A landscape with many peaks, sampled at points; each row gives a point and its height.
A climber steps from a point to the highest of its 2 nearest points, and stops where none of them is higher. Distance is the straight distance between rows; heights are no part of it.
limam: [124 122 122 123 128 134 126 121 123 105 136 117 120 113  90 128 148 112
 165 122  75 144  80  70 156 174 100  77 187 138  74 136 187 138 172 163
 124 123 151 198 152 120 115 148 145  80 147 149]  (h 362)
bopan: [105  96 171 172 112 147 129 123 132 121 149 112  67  83 129 101 165 104
 109 187 141  67 160 105 105  91 125 145 120 101 119  79 147 144 116  82
  83  99 135  95 138  92 146 117 142 180 100 130]  (h 422)
gupit: [137 137 132 114 153  93 129 117 150 157 167 186 152 134 130 108  82 154
 114 121 145 167 109 166 127  81 183 211 114  88  97 162 115  81 132 128
 150 169  86  79 101 125 136 180  85 130 123 114]  (h 561)
far: [116  86  99 119 107 150 152 132  96 133 116 132 155 151 137 125 152 146
 130 181 122  94 110 131 120 158 153 153 133 118  97 115 168 132 115 159
 116 132 141 169 118 138 145 148 131 111 147 164]  (h 514)
zevo: [127 101 141 102 102  70 133 145 102 105  98 125 161 140 104 146 127 163
 184 138 102 139 107 128 173 132 182 156 109 106 113 112 194 127 149 163
 182 140  47  63  97 157 160 163 163 104 142 161]  (h 261)
leva: [153 130  96 116 118 101 149 153 191 150 111 160 139 176 155  97 121 108
 151 169 193 155 108 142  99 108  77 133 131 139 109 105  96  97 139 137
 129 137 140 108 124 113 113  95 136 116  78 108]  (h 132)
Zup: [153 163 117 125 167  67  92 105 141 116 150 147 138  97 118 128  86 124
  64  84 146 192 101 163 165  84 103 168 107 131 110 165  84 110 148 144
 156 134 135 107  86 138 119 179  89 121 133  98]  (h 451)
Fasa: [135 151  86 112 176  81 118 113 142 116  98 180  93 138 101 172 118 146
 119 120 147 165 115 165 124 129  86 183 146  89  88 196 108 146 139 163
 142 151 147 167 100 134 118 207  99  98 152 106]  (h 454)
Tak: [121 123 146 158 150 191 131 119 140 128 166 133 117  92 190 101 138 122
  92 145 148 104 184 134 104 113 146 142 124 147 140  86 189 120 134  26
 145 132 104  74 154 127 131 131 118 229 129 109]  (h 427)
gotu: [160  94 112 107 121  77 163 118 125 133 129 190 149 204 138  88 118 122
 136 205 181  85 134 178  91 133 106 160 125 107  92 190 137 150 117 173
 143 151 158 130  68  64 138 176 147 118 142 131]  (h 32)
bil: [ 96  72 112  76 137  95  79 157 155 133 115 116  92 114  82  98 120 130
 132 106 139 128 119 100 134 169 114 142 110 140 101 153 109 110 107 147
 105 115 105 207 141  97 125 113 147  77 136 116]  (h 78)
fupe: [140 162 170 143 124 120 142 149  71  92  88  95 130 187 102 171 111 135
 147 149 155 114 129 148 119 120 121 160 114  96 168  74 109 154  87 149
 156 119 138 102 116 152 140 133 136 102 135 177]  (h 686)
Bam: [138 133 230 111  96 135 115 145 126 117 118 111 126 124  89 111 137  98
 130 144 114  67 133  88 158  94 132  94 103 120 160 101 159 142  97 166
 106  91 174 109 123 111 174 122 155  66 180 125]  (h 333)
lavu: [130  98 114 109 160 133  91 154 155 122 139 117 101 106 155 117 107 139
 114 103 143 142 141 109 170 155 126  60 142 156  88 135 104 138 175 128
 121 137 146 130  61 105 125 119  96 138 126  87]  (h 360)
Vir: [127 128 156 100 155  97 101 111 103 107 143 190 144 178  71 170 108 159
 147  99  93 134 110 110 159 108 135 151 103 106 125 216 119 149  90 114
 127 142 164 123  76 107 164 133 131 105 190 150]  (h 257)
ser: [127  82  73  97 157  85 113 123 137 163  92 144  99 146 104 101 122 115
 154 131 147 149 133 122 119 170  86 146 134 104  87 161 114 111 129 177
 125 139  89 207 150  80  98 133 158 102 103 112]  (h 91)
Gat: [119 116  97 140 138 164 127 130 161 171 157 105 133  79 161  96 140 138
 116 143 132 134 158 107 112 141 165 179 109 144 123  88 107 123 152  48
 107 124 102 117 165 136 103  81  63 191  84  97]  (h 292)
kofo: [150 159 157 162  86 135 127 112 128 128 106 111  84 112 117 146 138  87
 140 118 120 134 117 111 132  67  80  61 148 104 180  73 152 133 112 150
 119  71 127 104 164 145 108 119 165  71  74 118]  (h 296)
leta: [129  88 100 121 149 128 135 145 112 136 113 129 136 192 125 127 116 144
 128 131 131  85 136 130 125 188 158 144 168 133  78 171 129 145 128 165
 115 161 157 170  61 104 119 133 128 108 126 142]  (h 452)
Vuvot: [ 98 176 144 126 154 145 110 140 114 100 117 125 119  89 119 152  95 127
 142  65  97 155 132  93 157 191 122  98 152 156 145 134 179 116 133  83
 168  89 123 139 149 186  98 105 135 120 133 112]  (h 371)
Linis: [133 100 179 137 137 171 135 117 108 125 134 119 141 106 116 140 148 134
 117 162 112  60 122 102 161 128 140 137 123 182 107 100 192 121 131  91
 109 114 133 143  95 161 125 116 108 145 170 151]  (h 421)
Disu: [128 107 117  93 135  96 128  91 134 180 129 196 170 100 125 152 100 170
 113 123 103 152 160 167 143  62 182 193 114  56 122 204 123  98 122 133
 170 164  74  79 104 109 149 173  76 124 145  92]  (h 485)
Rinop: [117  82 151 135  94 152 113 140 153 152 136 139 105 151 139  81 122  90
 153 184 152  84 172 111  95 126 117 117 125 163 118 110 109 149 122 100
  68 128 159 154 118  84 122  81 152 141 127 145]  (h 357)
Nusul: [139 159 124 146 124 149 122 106 149 135 159  75 135  94 159 106 124 141
  76  87 133 159 149 121 141 120 134 117 127 152 169  86 103 106 136  68
 120 117  97  93 165 154 114 104  74 163 117  75]  (h 262)
memu: [149  83 139 101 130 100 107 108 137 160 122 198 136 190  94  92 140 132
 149 175 167 101 150 151 127  99 110 144 102 105  93 208 121 148 118 171
 128 147 145 131  85  55 159 139 147  94 141 114]  (h 39)
lamoz: [129 120 134 113 120 154 132 146 133 148 153 156 136  80 160  71 163 163
 128 119  92  88 181 148 138 123 199 182 121 146 127 119 165 101 138  77
 140  98  35  68 188 125 153 130  84 177  89  99]  (h 144)
Deva: [103 138 116 127  94 102 104 169 171 120 194  87 101  90 139 111  93 118
  91  56 143 172 120 147 152 132 156 100 105 148 150 167  82 141 130  99
  98 125  94 141 146 136 121 137 130 108  84  83]  (h 497)
zeni: [179 122 120 120 102  87 105 123 178 165 134 151 106 141 133  58 139  75
 135 156 192 157  95 154 117  79  94 116 137 134 130 123 114  98 136 158
 117 159 113 109 159 124 124 116 158  90  87 113]  (h 118)
pafi: [114 103 101 126 136 104 120 121 125 160  99 139 144 101 139 132 129 175
 119  77 126 188 126 136 147 116 135 177 105  71 148 146  91  74 116 131
 126 110  66 116 174 135 162 160 119 113 121 107]  (h 254)
bik: [152  95 104 107 119  73 102 136 187 155 120 161  94 138  94  76 137 100
 152 136 167 163  96 132 128 125  63 112 130 130  94 171 136 116 158 185
 130 156  95 191 177  94 104 144 154  74 105 111]  (h 102)
vaze: [160 166 169 118 131 197 126 103  90  97 138  63 162 127 122 126 123 105
 112  89 117 101 136 120 141 136 143 122 142 215 165 100 165 128 118  72
 194 125  86  96 139 167  78 109  91 138 173 125]  (h 215)
fivan: [121 158 147 114 110  77 128 140 105  75 127 121 166 157  71 152 106 120
 165 116 119 149  80 139 162 113 143 149 119  92 146 116 154 128 155 145
 200 170  79  50 118 173 155 151 152  70 155 153]  (h 293)
gizas: [ 94  73 130  67 151 106 104 121 117 156  86 149 119 128  96 117 133 157
 145 109 132  95 150 118 155 138 123 151  81 128 123 186  85 118  75 138
  88 119 104 169 108  69 153 110 115  97 172  95]  (h 63)
bena: [134 127 156 126  71  96  83 125 124 105 169  83 122 123 120  95  98  82
 104  99 148 141 117 154 139  63 108  88 126 161 182 138  91 159 125 155
 142 105 107 105  88 115 124 135 149  94 100  99]  (h 498)
geg: [117 127 158 118  89 141 134 127 142 106 149 110 159 117  63 109 133  96
 159 131 103 102  89  76 171 163 121  77 147 159 110 115 204 123 171 141
 133 116 139 150 120 145 129 147 128  62 152 156]  (h 404)
zol: [100 100 124 136 141 131 102 137 112 188 110 178 154  76 151 151 147 193
 138 126 100 133 147 164 154  94 164 111 114  75 122 206 101  95 101 154
 126  94 106  70 131  81 164 140 106 117 104  90]  (h 353)
kito: [125 162  89 156 113 149 155 121 129  84 144  95 156 112  98 111 155  93
 128 145 101 142  80 107 124 143 134 143 150 159 122  57 145 104 166 104
 152 184 110 143 154 160  97 109  96 129 123 160]  (h 185)
Vume: [ 82 133  98 136  70 115 153 183 202 105 157 103 107  61  70 147 145 113
 138  88  82 165  92  98 135 156 144 128 115 124 155  90 162 118 149 149
 138 120  87 152 211 152  92 144 157 112  92 135]  (h 139)
Kibu: [137  94 115 115 139 152 132 152 145 149 152 147 128 115 162  97 148 156
 137 156 108  96 159  99 138 144 149  74 151 157  93 153 124 130 164 140
 118 157 132 107  59  77 140 128  97 155 111  85]  (h 326)
mozo: [119  82  93 103 123 135 164 127 120 150  63 138 156 149 119 130 195 150
 147 177 115  73 160 113 108 135 106 153 104  90 118  88 127 139 123 183
 122 124 102 157 153 103 164 129 122 135 127 143]  (h 445)
zuli: [122  79 178 119 149 150 164 114 124 133 128 138 145 117  94 171 167 129
 124 169 115  46 133  86 147 140 148 190  97 156  99  71 185 144 144 130
 107  83  97 158 149 143 147 127  92 142 168 178]  (h 460)
dema: [120  82  60 148 112 173 164 117 150 173 131 143 143 125 215 119 119 101
 145 172 122 111 154 138  91 140 138 111 181 126  79 113 143 115 161 110
 110 152 153 125  72  97 119 117 140 212 131 113]  (h 65)
Lese: [125 193 124 122 163 140 108 141 104  72 130  67 112 116 135 168 117 107
 127  73 107 163 117  93 144 166  98  63 155 178 141 139 118 146 123 101
 148 119 156 160 101 171  99 118 113 136 171 119]  (h 416)
faris: [127 147 175 174 121 177 152 152  98 118 106 112 122 151 128 168 125 129
 146 174 132 100 151 107 110 123 143 147 117 122 145  53 141 156 131 111
 135 117 153 132 138 139 132 116 122 137  88 190]  (h 570)
muvu: [124 125 121 149 123 136 126 103 129 167  73 121 122 104 135 137 139 148
  98 108 177 174 127 165 133  93  95 151 130 100 165 128  82  90  98 115
 100  89 139  93 151 140 157 123 147  95 111 119]  (h 223)
kifi: [133 186 110 147 166 117 132 143  98 131 107 124 122 178 134 181 103 142
  99 109 173 172 139 163 114 120  51 107 138 142 129 186  86 159 111 133
 139 125 174 153 114 153 124 133 121 111 130 145]  (h 511)
kuzu: [103 151 202 158  98 158 120 115 129 130 145 113  85  89  50 155 131  62
 154 115  99  76 153  72 122 117 118  82 132 122 172 103 139 188 127 122
  92  66 151 118 171 138 113 106 157 114 111 129]  (h 391)
vod: [139 122 126 151 142 160 137 102 141 107 175 110 123 114 170 119 109 100
 109 166 146 101 154 120  96 154 134 151 131 167 127  47 175 120 145  58
 125 167 137 128 100 132 115 116 125 217 150 147]  (h 400)
Por: [117  79 134 107  66 102 123 151 152 117 123 134 145 103  82 130 123 165
 180 109  65 114 113 111 166 140 214 119 116 111 158 138 176 141 135 155
 145 123  30  89 134 133 151 145 143  95 107 130]  (h 224)
zarol: [147 160 107 124 151 166 131  98 108  94 120  64 118 152 161 174 135 123
 102  90 106 129 143 127 148 150 112  94 174 156 148  87 114 157 137 115
 123 146 174 165  87 173 111 113 114 166 183 111]  (h 457)
rig: [160 172 121 111 160 123 124 106 115 125 162 107 133 205 141 133  93 111
  73 127 137 131 131 183 117 122 110 154 126 128 143 184  62 161 137 123
 124 161 191 125  33 139  92 151 126 188 194 121]  (h 388)
gepa: [127 132  70 153 133 168 177 142 115 105 115 111 154 168 162 149 154 160
 126 127 103 127 111 150  92 182 152 166 140 103 135 116 154 124 140 139
 157 170 131 143 156 180  91 128 133 170 106 166]  (h 409)
Leno: [138 151  93 140 159 117 125 140 134 150 118 159 113 163 162 156 136 152
 126 113 168 151 156 170 119 110  58  78 160 129 132 212  80 148 145 101
 104 144 182 146  76 109 128 144 135 120 129 135]  (h 468)
ruris: [102 117 122 150 134 134 150 113 136 123 154 131 116 137 201 118  95  83
 116 180 159 101 152 133  74 170 117 118 143 165 159  43 191 148 135 108
 118 166 174 132  95  91 117 160 157 212 147 148]  (h 381)
miz: [141 184 163 130 153  96 120 119  76 118 120 118 143 180  94 196  81 130
 127 105 161 154 118 179 129 116  81 152 114 115 147 141  92 176  95 145
 143 137 160 151 114 160 136 139 111  79 158 162]  (h 569)
pivav: [157 112 101 145 108  96 183 130 129 105 140 137 139 205 198  90 121 109
 158 200 179  91 112 157  80 166 113 118 145 121  60 149 161 153 120 183
 128 138 194 150 120  90 113 165 164 144 138 149]  (h 26)
tol: [105 174 150 116 167 122  86 121  95 151 155 148 124 143 108 193  71 145
 141  38 104 182 149 136 137 123 114 127 103  85 126 205 126 139  87  80
 152 103 155 107 136 139 156 118 133 108 159 109]  (h 267)
nezag: [130 123 103 127 124 104 160 146 143 118 100 152 157 154 137  81 142 135
 124 173 179 127 115 122 117 131 119 153 111 119 139  80 108  97 113 148
 132 127 116  97 116 116 167 120 113 128 117 108]  (h 146)
tevit: [117 174 116 178 122 172 157 162  97 113 115 122 156 168 175 147 115 146
  86 119 145 121 130 180  89 140 170 159 131  68 158 145 164 118  84 135
 165 145 138 100 143 167 132 144 143 154 136 183]  (h 375)
foli: [160 172 113 171 109 124 176  90 114  76 116  73 162 153 137 119 147 100
 110 150 151 133  79 149 113 122 124 121 150 172 138  54 116  98 119 151
 171 175 132 103 148 140 126 125 130 112 114 171]  (h 172)
Mefil: [131 169 169 105 120 138  93 150 105 117 127  93 142 100 102 112 133 170
 123 131 111  84 139 104 169 126 147 117  75 170 180 121 127 124 121 102
 110  92 132 106 143 147 150 104  66 136 173 125]  (h 438)
dal: [122 174 127 127 110 170 152 109 107  81 129  68 147 125  74 148 147  94
 140 105 119 116  98 100 139 157 115 121 156 196 143  84 174 129 144 113
 189 148 121 127 153 174  60  88  90 104 146 151]  (h 199)
siz: [143 192 162 135 122  91 142 108  95 102 158 145 145 176 108 140  78 109
 128 124 132 153  80 172 129  66 164 177 115  90 129 125 143 122 117 137
 224 178  93  54 108 122 147 169 114 116 127 158]  (h 325)
Fup: [140 164 146 152 117 107 160 131  75  90 122 141 152 191 147 142 110 135
 109 121 159 141  92 191 103 118 161 182 127  77 134 126 159 120 103 132
 198 179 106  86 122 145 147 176 156 141 126 188]  (h 349)
lil: [134 133 137 161 115 116 181 105 122  80 100 118 135 136 142  90 158 136
 105 169 167 130 105 115 106 131 149 170 113 123 138  50 136  80 107 122
 167 143 131  86 139 141 163 146 120 131 110 164]  (h 160)
Supog: [138 101  63 140 127 133 148 107 128 148 119 146 127 111 142 129 140 116
 141 143 100 164  77 102 111 156 119 116 184 116  48  95 129 135 184 154
 108 152 158 207 157 135  73 120 136 158  90 142]  (h 87)
Zevam: [137  78 129 105 175 129 112 122 119 121  88 127  94 181  95 153 129 147
 126 129 155 114 130 125 122 178 116 130 149 121  79 192 117 154 120 165
  93 134 143 232 128 103 120 144 155  71 183 162]  (h 405)
vunup: [124 108  72  97 144 130 166 128 102 173 111 156 127 131 125 115 149 128
 160 164  90  76 173  89  99 173 148 132 125 118  95 135  88 126 112 151
 129 121 140 162 103  70 107  71 109 169  72 125]  (h 361)
rumab: [131 130  67 131 150 123 134 137 172 169 125 150 131 120 176 104 132 121
 149 112 100 178  99 100 113 125 135 120 176 133  87 109 100  94 152 136
 114 168 127 149 147 135  73 100 135 163  87 120]  (h 96)
munir: [117 106  99 146 144 153 120 122 112 137  98 141 121 138 152 152 149 170
 121 136 148 118 168 127 119 129  93  74 163 112 111 175 106 155 137 125
  78 116 197 171 108 101 129 109 142 113 139 139]  (h 428)
seda: [ 96 162 141 151 145 106  96 127  94 113 113 140 104  98 106 168  79 137
 157  43  99 174 125 136 131 145  99 133 105  95 137 188 140 107  95 111
 137 110 113 143 137 166 150 136 186  95 148 108]  (h 297)
befa: [137 108 154  98 108 136  99 101 115  78 135  89 152 128 113 122 143  91
 129 122 115 114  87 101 144 133 102  85 142 176 131 131 152 116 119 135
 114 146 165 170  90 140 122 145 138  75 189 114]  (h 464)
nak: [165 142  73 148 131 121 145 108 129 107 122 125 143 163 156 136 161 125
 109 132 133 145  84 159 127 128  83 115 174 122 130 153 123 111 128 172
 117 174 154 159 131 160 106 148 133 112 139 140]  (h 594)
Lav: [119 109 101 149 141 168 164  96  98 142  90 103 137 109 164 138 132 143
  66 148 179 150 132 142  97 116 109 145 138 132 165  92 104  97 114 112
 105  95 163 138 136 138 126 107 109 129 119 126]  (h 246)
gabu: [110  95 173 133 124 146 144 116 138 139 137 128 105  81  85 143 192 153
 111 165 107  69 147 104 127 126 158 204  84 141 122  84 151 152 121  86
 116  65  56  98 167 148 143 106  98 181 105 158]  (h 520)
raku: [108  99 136 122 138 156 142 141 127 151  80 160 131 103 100 156 187 145
 146 179  95  77 185  84 120 110  93 142 101  89 118 100 107 150 142 150
 114  99 153 148 169  95 149 108 110 148 111 130]  (h 398)
lesez: [112 122 123  91 138 112 112 123  91 172 110 183 161 121 130 160 118 211
 149 125 101 125 151 162 148  86 167 172  97  64 111 195 131 134 108 133
 171 135  91  51 109  99 182 158 104 153 149 135]  (h 420)
Pago: [147 135 107 103 132 114 132 111 115  93 170 126 138 195 158  94  96  73
 105 149 128 110 110 180 107 116 100  87 112 164 146 153  91 141 165 137
 139 166 169 122   4  94 148 141 159 188 192 128]  (h 412)
natu: [160  86 110 132  83 127 156 135 130 150 139 145 143 170 184  75 120 114
 164 219 173 124 139 149  73 106 107  81 165 120  76 114 141 154 182 152
 110 131 161 139 125  80 147 153 166 165  99 153]  (h 20)
gemen: [106  78 124 127 138 131  99 137 158 158 119 132  89 119 123 111 126 107
 136 163 178 137 159 115  87 133  92 124 141 158 108  96 101 156 152 112
  82 104 157 205 142 102 108  75 140 111  82 111]  (h 329)
nabe: [143 156 154 150 135 109 129 130 140 139 133 134 131  77 148 166  99 150
 113  58 133 197 128 126 137 116 147 123 126 126 150  95 141  77 125 135
 136  93 102 114 202 175 137 152 163  94  78 103]  (h 193)
fev: [156 167 109 108 165 141 118 105  97 102 137  57 127 192 186 142 107 106
  88  97 135 128 138 160 126 145 106 106 142 170 147 140  58 152 115 143
 136 149 151 155  50 158  97  98 100 158 197 111]  (h 419)
rerif: [132 166 216 124  94 131 118 138 115 128 145  77  99  66  69 136 134  98
 101 128 118  63 139 108 161 103 166 127  81 153 210  90 131 143  98 111
  93  63 125  76 166 151 120  99  78 143 187 106]  (h 540)
Tamuz: [138 146  86 126 152  90 124 122 133 103  82 161 138 137 116 176 123 166
 124  91 109 183  94 138 148 140  79 127 134  91 105 170 124 111 123 152
 136 163 128 149 111 156 148 179 136 104 160 120]  (h 507)
doli: [123 134 156 106 133 155  78 151  90 144 132 107 171 115 137  88 104 179
 111 116 123 109 142 141 142 143 179 148  91 148 148 143 135 124 116  55
 132  91 119  91 155 136 163 101  61 153 159 103]  (h 374)
dus: [123 181 187  99 161 112  91 101  67 129 139 147 147 173 100 201  56 143
 152  99  89 159 135 135 157  96 158 145  95 121 156 194 131 162  88 103
 156 116 165  95 102 138 153  95 129 113 187 137]  (h 241)
gatu: [105  72 162  89 131 125 100 124 124 164 106 167 135 176 109  83 164 148
 175 155 126  69 176 123 134 119 149 122  90 129 127 207  78 135  92 154
  95 116 121 169 114  40 141 106 145 106 152 129]  (h 50)
pigev: [144 142 145 100 105 102 102 126 126  92 150  98 141 158 151 106 105  77
 106 130 146 130 121 149 140  89  96  78 141 182 157 151  87 143 161 144
 160 158 132 114  52 113 139 130 146 135 134 136]  (h 444)
Lesuz: [146 154 137 150 126 105 130 138 144 100 128 121 143 107 125 157 102 147
 126  93 131 202  90 130 151 122 147 124 111 118 149  83 122  97 163 134
 171 131  75 114 154 167 133 137 122  86  94 147]  (h 175)
lorof: [105 123  65 120 131  86 130 175 193 119 124 138 117  65  88 108 133 132
 149 100 115 179 103  94 132 150 135 120 107 130 127 132 107 102 125 172
 122 148  74 186 180 117  89 126 133 121  80 107]  (h 122)
vom: [136 140 141 119  82 107 118 174 154 138 140 134 130 104 117 114 113 147
 143  80  82 128 110 150 157 111 212 137 118 111 160 125 167 126 115 125
 131 126  61  76 154 157 165 151 120 102  97 128]  (h 194)
bar: [140 134 112 101 196 102 111 110 130 122 108 127  84 178 105 160 119 145
  89 115 142 153  89 160 117 189 103 156 173 108  72 210  94 162 127 172
 107 151 157 182  93 140  89 178 143 101 150 130]  (h 413)
lagi: [117 124 139 130 103  81  81 143 150 121 185 139 101 129 143 100 104 110
 106  72 143 160 125 173 149  90 122  82 111 137 155 191  81 161 136 111
 106 141 121 108 114 116 136 130 158  97  94  94]  (h 588)
tibur: [130 137 126 105 175 115  91 125 118 104 148 124 144 125 156 140  99 163
  89  95 152 174 126 145 186 128 132 110 117 135 111 132 117 116 154 119
 147 129 149 114  85 149 141 136  86 126 138  73]  (h 401)
Dep: [111 136 131 149 152 136 116 164 119 134  75 154 103  91 128 164 178 166
 153 138 136 115 156  86 125 139  71 103  94  99 115 129 100 161 133 139
 102  86 182 173 160 112 150 113 138 128 138 118]  (h 379)
gipu: [131 167 163 137 106 168 106 102 111 131 153  73 155 112 122 114 112 100
 109  87 107 148 142 121 140 105 122 108 135 153 178 111 135  97  95  84
 169 116  85  94 148 151 103  98 107 116 126  83]  (h 238)
lik: [110  96 109 167  93 140 108 104 163 132 141 142 106  41 130 132 167 127
 134 130 123 159 119 118 116 107  82 130 125 108 113  91 122 134 132 126
  89  81 128 161 201 141 127 117 160 105  68 110]  (h 239)
dibas: [125 125 221 136  99 152 132 122 117  99 132 111 123  90 106 122 135 101
 118 154 130  65 126  86 147 118 143 104 120 152 136  60 203 140 118 127
 124  84 132  87 116 153 151 129 125 114 151 154]  (h 380)
nodip: [ 93  97  74 111 138 144 183 146  85 181  75 154 123 183 122 147 140 144
 168 163 119  82 172 121  77 178 154 169 123  93 132 174  93 128  99 143
 140 133 147 160 113  76 111  99 163 158 111 168]  (h 402)
Kup: [107 150 150 152 121 107 123 167 130  88 120 116  78  56 103 156  73 100
 139  48 111 182 121 100 124 161 126 127 117 143 121 146 167 101 100 127
 152  78 113 152 145 174 136 125 186  93 133 106]  (h 330)
debi: [ 90 116  80 129 135 150 177 148 117 134 108 148 149 165 137 133 134 134
 160 173 116  94 134 113  56 189 165 194 126 107 123 103 135 132 121 134
 160 143 129 145 138 131  98 122 151 173  67 162]  (h 446)
Vaz: [127 144 115 139  93 114 162 141 182 101 111  96 119  75  66 131 137 134
 147 106  99 203 103 101 158 149 156 151 108 129 171  68 154  98 178 134
 162 131  80 102 208 186  94 121 151 101 107 137]  (h 155)
Zab: [ 91  96  83 145 137 188 163 126 118 162 136 165 129 148 201 104 158 150
 135 168 119  85 161 126  80 162 169 110 154 137 103 177 153 144 113 101
 110 145 159 135 106  70 123 138 151 195 109 156]  (h 59)
dis: [114 126  65 126 165 178 145 132 113 159 122  98 151 155 170 116 109 122
 104 128 152 152 137 127  78 149 147 169 153 132 115 100 102  93 124  60
 123 136 149 141 143 136  97  87  91 170 113 117]  (h 266)
vugi: [102 112 125 131 149 159 108 146 123 148 123 135 131 107 138 113 162 170
 136 138 122 107 153 110 133 157 169 155 105 136 127  98 105 123 113  93
  98 116 116 118 136 112 138  82  70 168 101 121]  (h 322)
daf: [121 138 190 135  99 147 112 145 154 127 167  76  98  80  71 162 145  93
 123 125 114  60 166  90 140 103 108  86  90 142 181 112 120 168 107 101
  50  91 148 103 163 148 113 100 104 152 154 122]  (h 450)
Moroz: [143 142 125 130 127 137 135 104  94  77 144  75 139 185 136 127 151  97
 115 128 116 108  72 132 133 151 118  78 165 153 129 143 138 132 120 159
 115 171 165 170  96 150  86 123 147  94 184 158]  (h 519)
nim: [135 131 148 144  99 142 129 152 161 134 153 122 119  63 136 103 171 148
 130 118  92  98 144 151 163 122 186 115 101 170 158 122 153 130 127  80
 110 112  76  62 183 154 140 138  83 143  98  94]  (h 164)
lepeg: [155 148  74 112 165  72 102 152 210 148 147 158 122 104 138  97 136 107
 148  87 127 176  91 106 122 136 136 117 148 146  93 155  82  72 136 160
 107 171  96 145 152 106  77 129 113 140 101  88]  (h 108)
ror: [142 125 113 164 128 121 136 129 171 152 123 151 121  29 142 152 149 149
 143  85  96 183 109 110 117 107 141 129 112 118 140 101 112  77 126 131
  88  90 109 134 216 154 121 137 157 115  88 120]  (h 214)
libo: [154  90  96 125 109 174 136 106 142 145 142 119 114 162 195 128 121 100
 125 151 127 131 150 161 111 113  74  82 187 136 137 116 133 121 162 116
 117 164 160 141  71 106 152 129 158 161 144 134]  (h 72)
tiro: [107 110 125 116 124 133 100 130 111 179 114 127 154  66 153 136 144 194
 127  88 124 138 145 175 171 108 165 142  95  81 145 170 108  94  88 117
 110  66  97  75 179 120 166 126  83 150 127  74]  (h 302)
kema: [152 137  81 101 155 106 150 145 144 128 109 163 145 151 145 102 148 136
 159 164 116  96 131 101 124 157 137  73 146 134  66 121 110 134 154 168
 138 156 150 128 100  96 110 100  91 144 104  95]  (h 324)
sitib: [157 189 155 103 174  91 114  89 160 143 183 148 159 131 147 120  65 113
  72  87 139 198 113 174 130  68 141 154 131 118  83 159  85  95 164 128
 164 173 123 108  96 155 106 159  80 127 128 124]  (h 493)
tepu: [141 109 144 163  75 127 145 105 147 122 116 116 105  90  96 113 183  97
 127 148 104 134 108 111 129  81  79 118 137  94 139  59 142 136 127 142
  96  90 110 130 212 141 132 133 165 101  78 143]  (h 263)
Lotev: [158 105  60 142 104 151 158  93 139 151 140 111 110 160 176 119 119  94
 133 153 107 140 114 137 112 143  79  90 217 127  88  86 128 146 182 132
  87 175 166 190 116 137 103 108 159 151 121 141]  (h 80)
Nuzat: [101 124 180 183 151 168 138 131 130 132 155 131  94  74 127 129 172 137
  99 166 132  98 158 121 112 118 161 166 118 116 131  81 190 141 136  63
 130  73  87  63 157 131 137 118 120 212  78 146]  (h 466)
rif: [115  98 201 143 110 155 117 139 122 120 134 140  77 132 150  89 147 108
 129 204 163  61 157  99  99 105 112 105 125 140 141  84 141 146 115 112
  92 125 151 129 122  70 151 132 168 160 136 154]  (h 387)
lel: [136 143 206 107 108 127 100 129  90 101 132 169 131 157 103 131 108 120
 149 127 119 119 117 100 155  84 138 100  89 131 163 169 104 157 100 137
 114 106 182 115  98 101 181 113 166  82 182 140]  (h 289)
nup: [117 159 168 143  73 134 120 130 143 130 143  95  83 117  82 112 109  70
 145  97 109 114 133  94 138 125 120  38 152 132 179 116 142 156 115 157
 114  77 138 106 148 141 125 118 183  59  98 122]  (h 338)

For each start below, name the point where the climber stops.
Vir -> gabu
gipu -> rerif
nim -> debi
gatu -> rerif
muvu -> gupit
Lotev -> rerif
dus -> zarol
Lesuz -> rerif
